Points on a hilly landscape, in no order, each with its height.
From any point a ball rolls to the lowest of the 5 points nearest to it. It stops when none of these is lower. Distance is the straight distance between rows; heights are no part of it.
k_919: [100  95 106 117 112 111 146  69 129 197 145 151 149  89 161 131 116  97
  68 143 147 137 174 128 143 131 153 131  73 137 160 172 116 102 127 175
 133 126 166 142 164 131 119 127 155]  height 176
k_763: [148 171  87 134 124 136 125  89 187  69 147  39 125 145 115 139 141 113
  95  87 162  49 172 124 105 146  89 126 151 119 112 124 152  95  70 116
 118 135 142 107  97 138 141 127 136]  height 103
k_514: [ 96 156  65 188  69 104 165 138 143 159 153 159 144 143  49 160 112 120
  55 157 166  72 126 131  81 152 113 112 129 184  96 148 112 102 145  94
 210  64 141 146 172 164 105  93 121]  height 43
k_455: [106  94 105 151 117 108 146 106 140 149 172 170 148 117 134 203  67 110
 121 134 138 133 147 106 100 112 122 161  87 163 161 187 112 152 152 167
 130  59 144 158 108 134  88 145 162]  height 125
k_877: [ 94 102 156  84 149  73 118 124 162 153 162 126  76 107 134 120 132 169
 169 114 139 162 146 133 136  95 108 111 106 118 148 110 140 125 117 103
 121 227 127 149 112 106 111  91 120]  height 134
k_234: [139 195 183 146 135 142  78 161 127 129 137 107 115 183  96 102 163 161
 116  73 118 141  91 146 197 146 125  77 132 111 107  93 132 160  94 123
  52 139 106 128  78  77 135 182 121]  height 35
k_441: [156 134 185 162 155 113 101 171 127 157 123 126 104 155 124 103 108 144
 115 120 145 161 112 115 175 114 149 109 111 120 152 132 122 143 129 127
 139 178 101 168 129 102 158 150 121]  height 128
k_871: [110 140 101  72  54 118 111 118  75  84 108 171  25  48 167 118 112 104
 181 172 121 158 107 157  74 115  97 125 187 112 117  87 133 146 122 120
  79 194 133 136 152 136 147 131 139]  height 89
k_660: [132 169 147 109 113 159  71 197 141 101  90 114 125 131 103  77 150 170
 172 118 107 153 103 140 149 143 142 102 166  92 119 107 121 145 111  99
 130 115 105  74 175 125 155 162  84]  height 98
k_557: [166 138 168 142 147 143 108 177 133 155 113 123 131 153 132  76 144 144
 153 135 125 156  92 157 165 130 124 117 117 106 124 115 137 146 103  83
 125 167  71 123 135 114 155 147 100]  height 157
k_881: [101 107 111 152 111 115 137 138  83 143 140 167 137 138 123 134 118 139
 143 172 105 192  96  85 112 120 109 171 129 167 170 132 133 135 195 133
 122  74 108 114 159 140 115  96 142]  height 359
k_721: [ 86 150 158 125 125 116 100 172 109 119 114 162 109 107 120  63 144 130
 179 116 116 226 102 133 121 114 129 115 170 131 131  89 137 156 104 121
 107 155  89 111 165 156 149 144 139]  height 15
k_748: [119  71  92  82 112  87 139 111 153 138 102 136  99  95 147 119 128 168
 130 136 129 127 197 174 152 101  93 118 111 115 135 112 133  94  98 152
 112 205 138 147 137  96 108 133 107]  height 164
k_445: [138 126 123 158 154 145 117 153 170 147 102 102 182 178 170 131 118  56
 108  98 157  93 154 140 144 130 141 137 127 135 108  87 141 113 103  97
 126 116 111 122 130 140 121 106 171]  height 379
k_260: [150 154 118 109 167 138 169 103 144  57 149  48 151 160  96 168 140 126
 140 114 142 122  86 112  91 116  84 105 169 132 119 126 152 165 127 151
 110 131 149 114  75 104 141 148 138]  height 175
k_129: [160 129 185 178 164 149 128 152 159 177 154  87 120 166 170 128 115 123
 118 114 108 117 143 130 172 155 136 147  75 105 152 124  91 125 104 100
 130 183 134 184 104  80 178 173 175]  height 97
k_591: [120 159 118  91 175  80 146 113  94 121 158 146  67 114  86 109 169 160
 211 125 118 161  57 170 106 121 154  94 160 123 149  89 109 149 125 130
 145 232 157 145  99  20 112  96  99]  height 235
k_513: [ 98 115 119  75 104 110 104 154 143 174 136 135  64  67 164  78 157 156
 197 148 143 174 101 110 132  91 157 119 147 118 116  80 115  94 128 116
 158 184 108 127 151 107 130 143 127]  height 73
k_833: [123 103 125 133 134 151 111 176 161 189 142 100 143 151 139  65 131 113
 186 156 123 101 112 173 152 113 168 131  91 107  98 116  85  88 105 139
 164 154 114 129 159  99 164 154  88]  height 45
k_467: [105  79 137 112 155 141 121 127 153 190 124 108  82 123 123  68 140 151
 197 150  98  84 137 178 172  99 137 119  78  75  92 100 100  75 122 139
 150 185 114 201 139  54 144 113 117]  height 78
k_342: [116 101 150 109 148 142 127 124 163 124 131 104 139 138 142 163  94 118
 137 113 151 116 150 100 150 103  93 150 102 126 154 146 143 139 103 144
 135 184 110 143  88 105 139 123 166]  height 86
k_295: [141 135  96 113 172  95 142 103 103 102 151  99 116 129 111 118 153 139
 150 112 129 162  86 162 120 100 115 112 130 126 163 109 117 168 102 146
 109 224 139 149 109  48 128 101 114]  height 209
k_740: [129 161  97 130 163 155 104 182 163  86 121 105 134 141 118  52 123 158
 196  82 113  85 108 163 162 102 142 110 154  83 124 120 134 113 138  95
 153 139  80 119 116 104 139 136 119]  height 141
k_285: [161 154 129 130 128 180  87 195 128 109 116  89 122 141  92  49 145 154
 188 112  85 126  41 153 151 130 214 157 165  95 126 158  96 113 126 122
 123 129  84 153 145 137 163 154 108]  height 104
k_731: [ 88 124  82 170  85 134 122 164 136 230 110 123 165 174  77 125 123 126
 100 184 119  81 117 177  98 133 156  89 119 139 139 136 114  86 163 100
 184  59 155 105 173 150 123 125  66]  height 31
k_34: [126  84 154  92 120  95 161  62 147 127 125 115 140  95 143 143  96 131
 155 137 153 133 160 141 156  76  72 156 115 116 139 150 140 125 106 156
 117 196 141 125 105 100 116 108 135]  height 146
k_961: [151 138  57 138  98 151 128 123 123 147 129 128 131 109  98 116 142 107
  75 135 144 109 136 139 114 141 157  91 127 153  96 169 133 107 126 143
 187  44 190  95 182 161 124 144  84]  height 111
k_775: [145 121  74 165  98 130 131 141 137 183 102 131 162 128 109 143 136 138
  63 185 129  70 152 172 122 156 126 100 110 145 114 161 129  97 144 131
 139  83 170 127 179 165 110 119  91]  height 85
k_498: [159 120 132  93 103 114 126  94 105  92 108 153  80  75 137 132 135 150
 126 133 116 120 121 160 123 140 116 129 143 127 130 135 155 138  83 162
  71 126 165 122 128 176 135 108 131]  height 383
k_730: [131 118 111 149 155 154 145 102 119  44 163  82 129 131 109 151 114 110
 104  89 130  98 133  45 101 156 103 136 146 105 122 107 167 113 104 141
 110  95 173  81  64 115 105 168 151]  height 137
k_292: [163 171 135 164 141 142 132 162 138 109 113  87 155 165  99 121 114 134
 129  91 109 144 142  71 125 142 126 132 158 114 148 104 158 135 154 113
 179  72 104  97 102 134 131 137 121]  height 276
k_634: [180 127 172 137 133 133 145 175 155 194 118 133 164 178 158 117 110 105
 146 144 129 129 126 159 156 129 129 144 101 124 144 133 100  96 107  99
 141 146 100 136 156 107 157  82  96]  height 195
k_458: [132 143 198 133 133 157 106 191  79 139 116  93 119 160 103  97 156 109
  82  90 186 116 107 166 180 163 149 103  87  55 112 109 124 122  86 127
 109 149 117 158 110  66 134 179 101]  height 108
k_727: [120 100  98 126 103 120 148 149 131 151 117 156 160 135 141  92 119 149
 124 142 128 135 141 154 120 150 150 150 151 127 108 114 151  99 158 113
 137 103  70 104 152 168 128 104 112]  height 221
k_281: [134 135 154 125 149 101  98 138 132 104 116 140  86 131 107  93 175 148
 156 114 111 177  99 140 151  80 109 116 135 125 164 112 115 136 127 132
 117 197  91 135 123  98 140 127 107]  height 223
k_933: [151 104 109 155 149 103 112 122  97 157 121 194 127 114 111 141 191 133
  82 191 160 119 114 123 169 178 149 142  98 182 149 164 112 115 135 162
 116  85 207 111 162 146  22 105 145]  height 330
k_688: [155 170 157 115 167 133  75 119  67 125 139 112 124 150  95 125 162 137
 139  92 143 156  83 127 178  94 116  77 107 121 129  98  88 166 116 118
  79 186 150 180 114  26 109 128  93]  height 29
k_98: [123 107 127 114 136 109 149  91 157 142 115 118 164 126 170 206  81 108
 131 117 159 108 186 123 135 103 124 169  88 123 138 159 146 115  99 151
  98 129 145 120 113 158 110 141 155]  height 20
k_644: [102 136 132 112 118 111 131  89  73  88 104 139  73  93 147 103 140 129
 196 156 141 189 113 164  85 105  74 115 208 106 144 133 138 157 147 127
  73 195 136 123 135 150 135 142 123]  height 102
k_711: [105 130 163 117 152 147 138 125 186  70 103  90 171 142 150 158 105 117
 119 106 146 137 148  99 117 108  96 138 117 158 131 137 189 131 112 149
  93 141 130 131  98  99 135 151 158]  height 212
k_3: [104  87 137  88 114 109 165  72 110 122 119 193 129  72 118 162 124 155
 101 145 118 143 179 136 144 145 119 131  93 137 128 159 119 128 149 139
 104  89 158 131 115 166 104 131 153]  height 256
k_893: [144 120 106 129 134 131 162 107 159  60 175 109 125 117 108 135 136  84
  58 105 130  96 118  47  87 155 111 141 136  84 135 100 153  92 130 107
 188  98 122  76  92 163 136 128 149]  height 168
k_353: [103 123 119  89 123 155 100 199 131 147 133 133  93  79 149  34 120 128
 218 133  99 166  76 170 136 119 181 154 164  88 125  87  78 119 121 112
 136 157 107 136 143 115 160 134 111]  height 69
k_180: [122  83 109 150 124 134 154 101 181 173 115 116 176 105 149 217  93  40
  82 120 138 107 192  89  90 124 154 175  66 134 119 174 114 105 122 165
 121  72 130 135 104 110  76 149 220]  height 83
k_85: [175 106 184 167 133 201 131 173 123 192 138 128 132 186 162 142 146 120
 108 152 141 160 134 146 167 125 119 140  69 144 145 156  92 110 115 105
 120 156 107 149 130 110 177 131 136]  height 163
k_208: [120  93  99 100  73 102 129 106  83 189 120 172 147  46 152  98 176 154
 104 198 167 187 141 126 157 159 142 127 144 158 141 127 117 105 146 151
 106  64 164 114 176 137 128 156 113]  height 290
k_531: [145 167 150 147 139 109 124 154  95  95  94 139 111 103 140  74 138 162
 191 123 112 201  99 133 103 131 113 130 185 113 131 115 148 166 133 116
 119 154 108 127 157 155 158 146 115]  height 53
k_985: [ 63 118  96 216  70 121 135 138 131 159 139 144 124 201 103 209 126  79
  80 134 147  51 128 112  44  93 124 137 101 175 115 155 122 114 155 127
 167  86 124 147 119 169  72  88 127]  height 295
k_373: [102 124 112 169 120 154 137 125 146  84 148 130 172 171 129 206 102  95
  64 128 133  95 155  49  98 143 134 152 120 171 127 123 141 106 119  99
 193  57 127 123 118 164 133 113 133]  height 389
k_329: [146 147 145 130 143 188  86 197 125 123 142 125 114 128 107  46 144 155
 182 104 130 109  64 201 145 147 171 136 121  87 118 120 119 119 124 125
 161 158  99 163 121  87 179 114  97]  height 135
k_703: [125 148 137 148 151 170 118 141 153  90 155 105 158 190 116 138 133 119
  70  83 134 109 145  46  86 154 125 140 111 145 124  85 155 111 141 125
 167  68 124  96  96 129 126 170 144]  height 220
k_606: [ 85  74 131 122 116 118 125  91 108  47 184 134 139 106 157 238  68 141
 156 115 139  99 164  91 154 112 131 175  89  93 118 202 123 162 120 188
  91  81 184 123  93 134  95 132 147]  height 287
k_545: [119 119  95 188  72 149 174 136 146 188 108 149 162 165  93 189 113  69
  58 116 163  94 176 124 100 154 142 113  78 117 100 127 106 110 118 121
 160 124 117 145 162 126  98 119 128]  height 222
k_831: [172 179 170 144 130 157  91 163 105 117 140 136  86 159  87  87 174 132
 123 115 100 188  90 150 158 148 170 113 169 140  95 106 106 156 136 117
  83 104  84 126 158 118 150 192 104]  height 52
k_645: [143 121 149 119 161 118 142 105 129  53 129 117 124 130 131 139 133 146
 155 109 158 147 126 151 100  98  89 124 174 118 152 124 147 191 124 156
 105 161 128 124 123 149 139 117 127]  height 47
k_524: [107  88 129 112 125 113 169 144 166 199 113 137 180 140 160 118  80 118
 113 130 117 104 178 169 134  99 128 145 105 129 136 133 121 116 110 139
 158 147 101 154 145  99 136 139 152]  height 110
k_488: [148 127 180 163 156 140  91 166  71 154 104  70 119 167 116 102 170 128
  88 114 169  79 117 181 186 129 122  91 111  57 119 119  93  92  73 116
 117 160 139 204  75  46 135 162 124]  height 218
k_750: [164 130 128  74 142 109 202  75  97  64 118 100 112 107 139 166 123 111
 160 136 125 138 133 162 104 119 102 110 129 143 155 123 134 171 114 162
  67 172 176 148  90  92 128 122 119]  height 374
k_219: [160 159 179 159 136 191 131 199 141 164 120 109 146 203 117 120 141 132
 123 130 147 135 125 129 153 139 139 136 107 137 155 137 132 122 146 114
 136 143  90 123 149  98 168 144 126]  height 59
k_637: [131 152 113 131 118 127 132 115 174 124 133 127 171 151 133 107 104 120
  98 100 119 115 171 143 117 146 125 142 158 134 142 123 171 134 106  97
 178 106  98 106 133 162 142 111 111]  height 258
k_340: [121 148  74 102  99 116 107  84  82 134 137 180 122  95 111 129 153 150
 108 130  76 107  95 101 128 179 175 110 109 144  95 130 116 145 168 143
 130  73 201 131 157 175  60 111 112]  height 357
k_312: [127  80 137 103 146  92 125 147 189 176 113 134 115 102 142  75 130 145
 174 137 125 132 132 151 144 107 131 120  83 101 111  73 109 105 104 120
 173 190 104 149 141  99 116 127 112]  height 76
k_630: [131 149 133 164  87 165 129 168 150 119 145  95 158 192  95 162 123  92
  95 156 129 122 115  79  92 142 141 122 142 184 121 140 129 108 144  92
 165  35  88 104 135 143 121 107 138]  height 540
k_938: [130 106 115 149 111 135 131 132 164 112  93 122 136 102 143 157 113 148
 105 109 138  94 202 192 123 123 126 123 108 109 107 126 140 100 107 135
 152 120 134 129 119 171 147 146 120]  height 205
k_356: [132 169 140 125 160 108 106  84  57 121 170 125  99 123 100 122 178 155
 185 126 119 192 100 132 140 107 145 105 123 123 140  98 104 191 122 143
 101 226 128 148  99   7 129 121 111]  height 120
k_262: [141 142 112 124 105 134 166 118 143 157 121 156 148 138 121 141 116 166
  74 144 144 107 159 133 112 152 150 134 134 174 110 167 123 148 175 126
 156  47 109 113 148 189 138 120 124]  height 242
k_549: [127 124 144 105 176  96 115 142 103 143 167 122 104 148 104 105 163 141
 150 113 156 133 100 142 182  84  94  79 125  97 131 116 100 128  98 141
 113 222 129 182 125  65 161 111 120]  height 127
k_97: [128  97 126 102 118  98 130  78 140 158 102 127 171  92 149 123 123 144
  96 163 153 100 175 167 151 114 124 127 105 124 149 161 126 112  88 159
 103 149 173 142 133 133  95 158 121]  height 118
k_687: [117 130 155 178 155 147 115 177 112 219 117  64 152 153 197 110 117  71
 140 121 114 110 119 162 175 140 142 130  77 122 116 123 105  83  74 105
 150 171 136 157 119  83 158 147 169]  height 193
k_724: [135 163 109 119 112 151 145 145 120  75  80 135  87 123 143  71 130 151
 192 111 114 131  91 149  81 120 116 100 212  84  97 114 153 123 116  91
 124 142  94 135 129 152 138 150 113]  height 113
k_157: [151 118 144 102  84 111 115 116 104 198 135 151 131  62 156 108 125 147
  99 171 135 194 123 110 122 127 136 124 170 161 168 120 131 121 163 131
 120 131 109  89 122 153 147 103 114]  height 263
k_604: [ 77  98 116 131 100 133 136  96 162 165 108 130 151 138 152 152 106  71
  69 155 148 124 176 141 120 112 112 178  72 158 133 151 112 107 161 132
 157 108 131 120 172 151 118 107 126]  height 206
k_676: [160 147 169 125 157 146 165  79  81  44 136 104 123 136  93 163 125 129
 171 115 103 199 108 111 102  96  73 132 167 122 158 145 161 163 157 142
  84 132 156 108  94  79 125 155 143]  height 72
k_627: [130 122 120  96  91  75  94  81  64  91  92 175  81  84 165 102 169 116
 176 124 103  86 116 113 115 172 152 103 161 116 104 112 143 148 126 105
  51 112 166 107 152 200 144 146 111]  height 505
k_390: [134 124 165 131 180 133 129 131 182 117  87  85 175 160 151 142 114 117
 128  87 145  70 145 112 138 137  78 149 117  95 141 110 145 118  71 123
 117 140 107 113 122 127 130 127 149]  height 213
k_135: [122 121  87 120 122 125 148  87 112 101 155 172 122 128 129 200 109 143
  73 132  82  96 106  86  77 180 159 133 120 183 110 157 118 166 154 142
 136  25 151 140 104 181  97 128 150]  height 522
k_983: [108  80  97 184 121 143 136  98 146 147  84 128 178 112 177 155 134  65
  45  89 129  68 203 142  99 142 161  99 111 129 104 136 128  73  91 150
 142 113 159 123 158 154  97 133 133]  height 180
k_397: [136 149 108 135 105 119 160  67  94  85 117 133 109 106 140 143 149 136
 146 152  70 133 119  85  88 189 106 135 179 147 106 130 134 131 131 104
 135 105 130 117 138 195 141 145 108]  height 371
k_710: [105  99 100 150 101 103 149 105 118 198 160 200 134 136 108 134 158 123
  79 169 141 152 133 133 121 139 145 157 118 161 101 155 128 130 164 149
 135  75 145  98 166 157 110 112 141]  height 151
k_671: [142 113 135 131 181 125  88 179 116 138 125 107 111 162 104  84 133 130
 164 135 133  87 123 195 152 109 106 117 100  81 133 109 120 106 100 134
 130 172 117 190  95  59 151 101 102]  height 114
k_588: [118  95 130 106  89  74 124 123  79 197 159 168 110  61 143 125 145 135
 122 170 118 148 135 114 127 129 114 147 113 180 140 141 108 137 188 153
 119  85 127 114 127 150 106 106 144]  height 243
k_453: [130 129 177 162 154 159 109 137 142 119 100 102 197 189 134 143 141 104
 102  75 159 132  92  89 163  99 106 146 105 146 123 130 151 123 131 121
 107 118 111 131 109 109 131 148 133]  height 284
k_444: [108 127 111 120 159 123  95 139 119 108 138 135  39  88 113  81 161 170
 214 146 129 180  98 114  96  94 122 107 166 110 134  74  97 137 102 122
 118 219 163 129 123  68 143 116  99]  height 301
k_211: [107 126 150 101  99 115 136  91  65 134 120 166 120 110 106 120 143 139
 104 162 112 152 120 100  95 151 137 147 172 170 127 137 134 129 182 106
 128  82 134  85 144 191 105 133 144]  height 373
k_210: [152 122 101 110 110  86 158  71 182 104 132 140 143 104 131 141  94 135
  74 118 117 110 168 153 134 137 121 119 137 134 126 136 143 120 141 130
 131 103 123 112 140 182  95 122 128]  height 288
k_828: [132 129 163  88 137 100 138 143  89 141 129 163 112 100 139  93 110 166
 168 154 118 198 129  86 135  79 145 135 117 154 167 134 124 159 173 111
 117 152 109 111 124 154 134 116 176]  height 346
k_954: [128 131  92 173 122 151 166  92 166 147 126 139 171 150 111 146 120  79
  35 126 157  62 182  99  81 123 128 140 104 136  99 149 119 101 118 126
 164 115 159  94 154 187 117 125 110]  height 208
k_817: [159 177 142 166 110 134  96 132 111  89 103 144 143 159  76 103 130 156
 144  99 108 195  81  80 133 130 110 137 162 138 156  89 135 156 143 111
 149 148  82  93 166 160 142 139 121]  height 115
k_496: [108 130 163 147 145 120 129 111  69  77 192 179  97  93 159 175  96 146
 154 146  63 136 118  63 124 148 145 143 140 119  89 160 135 170 161 116
 111  54 162 138 118 197  89 118 142]  height 376
k_541: [113 140 108 147 133 122 151 153 127 176  98 161 138 126 163 104 129 137
 141 173 139 178  88 123 105 125 132 124 142 137 135 144 129 144 157 122
 155 130 100 110 151 150 157 103 113]  height 173
k_164: [ 78  88 155 107 130 112 126 121 170 157 123 114 153 122 167 163  72  93
 136 109 150 135 153  99 121 109 106 177  93 116 134 153 111 130 131 121
  99 164 130 144  93 114 118 122 174]  height 61
k_896: [155 173 149 123 169 136  95 134 132  93  96 116 155 166 120 117 148 151
 135 103 153 145 127 128 154 111 101 105 131 128 137 121 151 153 119 110
 119 150  91 132 117 117 145 124  99]  height 196
k_990: [122 123 176 141 152 139 114 169 136 171 143  91 103 169 140 107 139 154
 101 106 127 130 117 132 179 142 115 111 103  90 125 125 103 104  98 111
 148 199 144 177 118  83 165 161 163]  height 19
k_232: [112 135 131 122 114 139 134 153 141 208 132 162  81 109 158 102 136 135
 157 183 124 179 124 122 152 107 165 105 121 140 130 137 115 101 143 134
 169 140  90 107 162 126 174  90  82]  height 96
k_301: [125 102 158 128 150 167 111 124 184 143 122 101 194 161 140 171  97  75
 107  98 128 118 163  44 101 131 143 160 114 145 155 108 149 138 146 123
 142 105 109 117 112 127 103 129 166]  height 347
k_932: [148 189  88 108 182 123 169 117 134  76 149  86 137 137 126 104 172 136
 168 107 127  92  91 208 112 125  99 100 168 102 144 116 152 154 124 114
 128 183  99 167  99  75 172  84 105]  height 269
k_382: [ 76 153  84  77 163  99 139 157 124 121 139 126  49  96  88  60 127 155
 206 140 121 111  90 179 125  94 115  96 148 120 114  74  98 118 131 143
 128 199  91 160  94  31 132 105  98]  height 313
k_357: [148 156 141 119 132 154 139 118 142  60 122 118 122 139 108 165 122 111
 104 111 121 140 138  73  81 142 123 169 179 114 139 118 163 154 151 101
 156  99 113  97 130 146 117 108 139]  height 300
k_592: [120 177  90 157 123 155 156 107 108  53 164 100 107 119  97 140 145 106
  89  98 108 114  92  38  98 189 107 174 138 123 145 107 123 127 164 107
 154  79 107 110 136 174 127 136 141]  height 219
k_699: [131 122 127 195 130 148 151 136 157 182 125  96 188 212 126 195 121  32
 105 100 130  96 150  82 112 113 137 151  95 160 121 124 105 101 125  98
 145 109  89 106 154 109 126  84 163]  height 322
k_658: [133 142  95  89 124  95  84  67  83  72 131 174  87  59 117 133 126 125
 153 106  78  72 136  89 129 170 123 100 149 106  50 126 128 122 132 154
  84  96 173 132 150 228 110 105 111]  height 424
k_570: [149 191 126 177 113 166  59 170 109 133 110  94 120 156  77  76 191 162
 128  62 129 128  97 150 172 149 176  82 166  81  75 103  98 142  96 105
  92 106  88 120  90  88 165 182  92]  height 26
k_994: [160 144 138 134 147 174 125 199 158 138 118  99 180 158 147 117 132 130
 143 124 123 109 113 164 164 124 158 147 149 128 134 148 144 121 110  87
 162 116  80 117 141 123 157 105 102]  height 186
k_213: [174 144 159 148 164 148 119 144 137 163 126 125 158 161 133 127 128  97
 129 139 108 176 139  95 169 110 136 160  88 143 163 129 101 151 143 125
 135 117 101 131 154 122 110 101 161]  height 227
k_579: [145 177 145 134 131 154  75 181 125  87 143  70  91 162 102  76 150 157
 166  93 141  69  41 199 175 128 145  99 129  85 120 116 111 139 110 129
 133 153 104 188  97  41 160 115  94]  height 139
k_272: [111 117 158 119 123 132 158 128 171 154 145 150 122 102 153 138  94 135
 138 152 145 145 150 112 152  99 125 149 120 128 150 138 118 124 127 149
 138 163 104 163 154 118 128 117 140]  height 87
k_502: [114 124  98 126  81 141 121 137 124 195 112 159 199 116 103 133 122 121
  99 160 120 121 151 177 105 128 154 108 161 171 137 144 140 112 155 127
 155  60 150 106 191 153 134 128 110]  height 84
k_535: [135  87 151 115 129 137 125 119 108  77 142 149 129 148 112 146  83 123
 110 119  96 170 129  80 102 100  94 139 154 122 153 132 163 182 180 128
 130 120 132 104  94 170 126 134 141]  height 257
k_807: [143 106  96 125 128  76 121  85  92 137  98 163 145 101 138 133 157 145
  84 148 122 126 151 119 157 189 174  92 126 153 121 142 130 120 131 141
 102  79 179 140 141 195  66 133 140]  height 302
k_236: [120 141 100 133 119 138 147 111 189  86 125  53 144 143 151 167 104 106
  72  90 152  62 165  95  95 130  91 152 106 157 106 129 176 110 101 145
 149 113 150 102  66 146 125 141 140]  height 34
k_695: [111 107 119  74 124 129 125  82 113  50 156 150 139 101 119 200 101 133
 104 131 102  90 133  77 108 165 146 150 110 111 111 154 149 139 168 162
 146  87 171 106  98 186 102 102 151]  height 50
k_451: [138 145 178 119 121 101 100 143  79  72 135 150  81  95 115 134 145 122
 169 108 110 202 117 108  82 102  86 107 219 120 124 107 153 167 153 131
  66 143 121 101 121 161 113 143 162]  height 67
k_715: [130 159 136 155 197 130 106 189 130 113 105  66 148 200 121  93 162 136
 146  98 153  61 121 164 141 139  98  97 140 119 120 110 130 118 109  96
 107 153 124 143  85  91 143 123  97]  height 162
k_680: [110 110 132  97  83 106 124 130 144 155  99 170  77  61 153  63 125 157
 164 148 139 172 129 174 148 121 126 111 164  97 118  76 124  96 138 108
 112 162 109 119 150 130 132 159 125]  height 82
k_639: [111 107 137 147 121 144 159 150 120 108 155 121 155 144 128 176  56  93
 113 141 131 171 139  61 100 143 131 157 102 180 153 158 122 140 168 131
 142  89 107 134 111 136 130  89 142]  height 241
k_107: [130  89 126  54  84  91 124  63 134  84 120 120 122  86 145 143 125 136
 136 128 130 115 134 165 159 120 101 134 116 121 110 168 146 149 123 197
  47 125 193  93 120 172 102  97 134]  height 618
k_629: [152 137  73  73 137 126 174  49 141  72 114  81  93  90 136 215  99 136
 128 121 103 114 125 163 133 124 113 124 115 140 156 153 145 170 111 167
  94 139 163 144 122 129 100 104 134]  height 847
k_850: [140 129 131  89 136 134 149  90 124  46 176 108 102 132 157 214  76 159
 137 108 103 114 138 124  92 135 103 136 106 113 137 177 143 167 116 152
 100  96 174 110  82 148 124 145 144]  height 503
k_238: [103 133 144 101 112 149 109 165 104 139 110 160  67  64 149  58 138 121
 225 137 119 167  94 144  87 101 157 154 171 111  97  99 119 134 116 108
 108 147 107 132 152 102 138 115 134]  height 51
k_365: [114 106 128 122 131 124 133 104 139 140 105 150 163  94 118 152 104 114
  90 146 113  95 204 168 128 157 150 128 111 128 142 152 139  96 132 131
 125 112 145 121 141 149  81 139 137]  height 189
k_735: [146 145  81 133 103  85 126  78 137  96 118 153 117  62 119 139 137 137
  67 122  95  80 124 107 100 163 156 121 136 138  89 132 122 154 141 120
 130  61 171 111 150 219 107 148 135]  height 54
k_321: [130  96 131 115 106 107 153 123 119 147  98 163 129 135 167  97  92 131
 127 150 148 121 151 183 134 123 137 129 117 149 132 121 152 111 129 156
 146 134 115 127 117 128 144 120 106]  height 138
k_369: [169 152 154 111 115 159 105 114 130  76 127 130 173 189 109 145 154 111
 129  58 145 142 109  85 118 122 104  99 170 137 118 105 143 146 135 111
 106 102 136  91 114 102 135 170 129]  height 239
k_230: [109 125  82  76 161  78 140 106 141 128 156 106  59  86 128 137 177 181
 192 145 124  86 115 154 121 104 136  83 107 119 107  77  90 119 106 143
 126 212 137 177  93  33 121 109  92]  height 377
k_8: [ 83  90 132 124 141 108 125 113 113 107 186 154 123  95 161 184  66 132
 121 153 124 118 154 106 125 129 127 178  86 131 135 163 159 154 148 145
 119  76 155 129  85 176  76 121 159]  height 210
k_151: [128 172 104 140 127 135 163 103 145  66 113 118 106 113 108  98 112 128
 117  87 111  95 126 107 102 164  89 142 196  93 121 139 161 114 112  96
 182  84 110  84 123 162 179 124 144]  height 207
k_678: [100 106 112 126  99  88 134 116 123 213 128 179 117 107 105 138 139 128
 115 196 159 188 140 105 136  96 127 136  89 182 156 164 120  90 149 146
 130 125 126 138 153 153 135 108 138]  height 204
k_83: [119  94  90 156 120 147 151 130 159 173  95 120 192 128 125 142 114 108
  86 160 126  87 202 177 152 107 162 103 110 110 105 131 126  87 122 142
 157 123 162  96 178 127 136 135 126]  height 136
k_486: [101  83 117 145 107 136 123 118  97 117 181 175 129 131 151 162 127 145
 101 175 120 118  84  85 140 167 142 169 114 206 148 174 104 147 180 141
 121  62 145 147 124 146  78 122 148]  height 353
k_515: [176 150 161 157 132 148 110 185  90 163 143 135 128 167 133 107 125 135
 131 177 133 190 105 109 164 110 140 127 131 157 156 147 100 147 148 118
 123 103 104 119 157 114 166 142 145]  height 228

For each start below, name the point where the ball stops.
k_445 | k_98
k_157 | k_721
k_881 | k_721
k_699 | k_731
k_373 | k_731

Call two points neighbours if one is among the 5 nearest of the other. Go from one point of each pair to the other, from neighbour to neighbour, staying as low as possible. Name the highest point that can't be avoided.
k_98, k_833 | k_232
k_721, k_731 | k_83
k_219, k_990 | k_129
k_688, k_695 | k_8
k_721, k_645 | k_451
k_645, k_833 | k_312
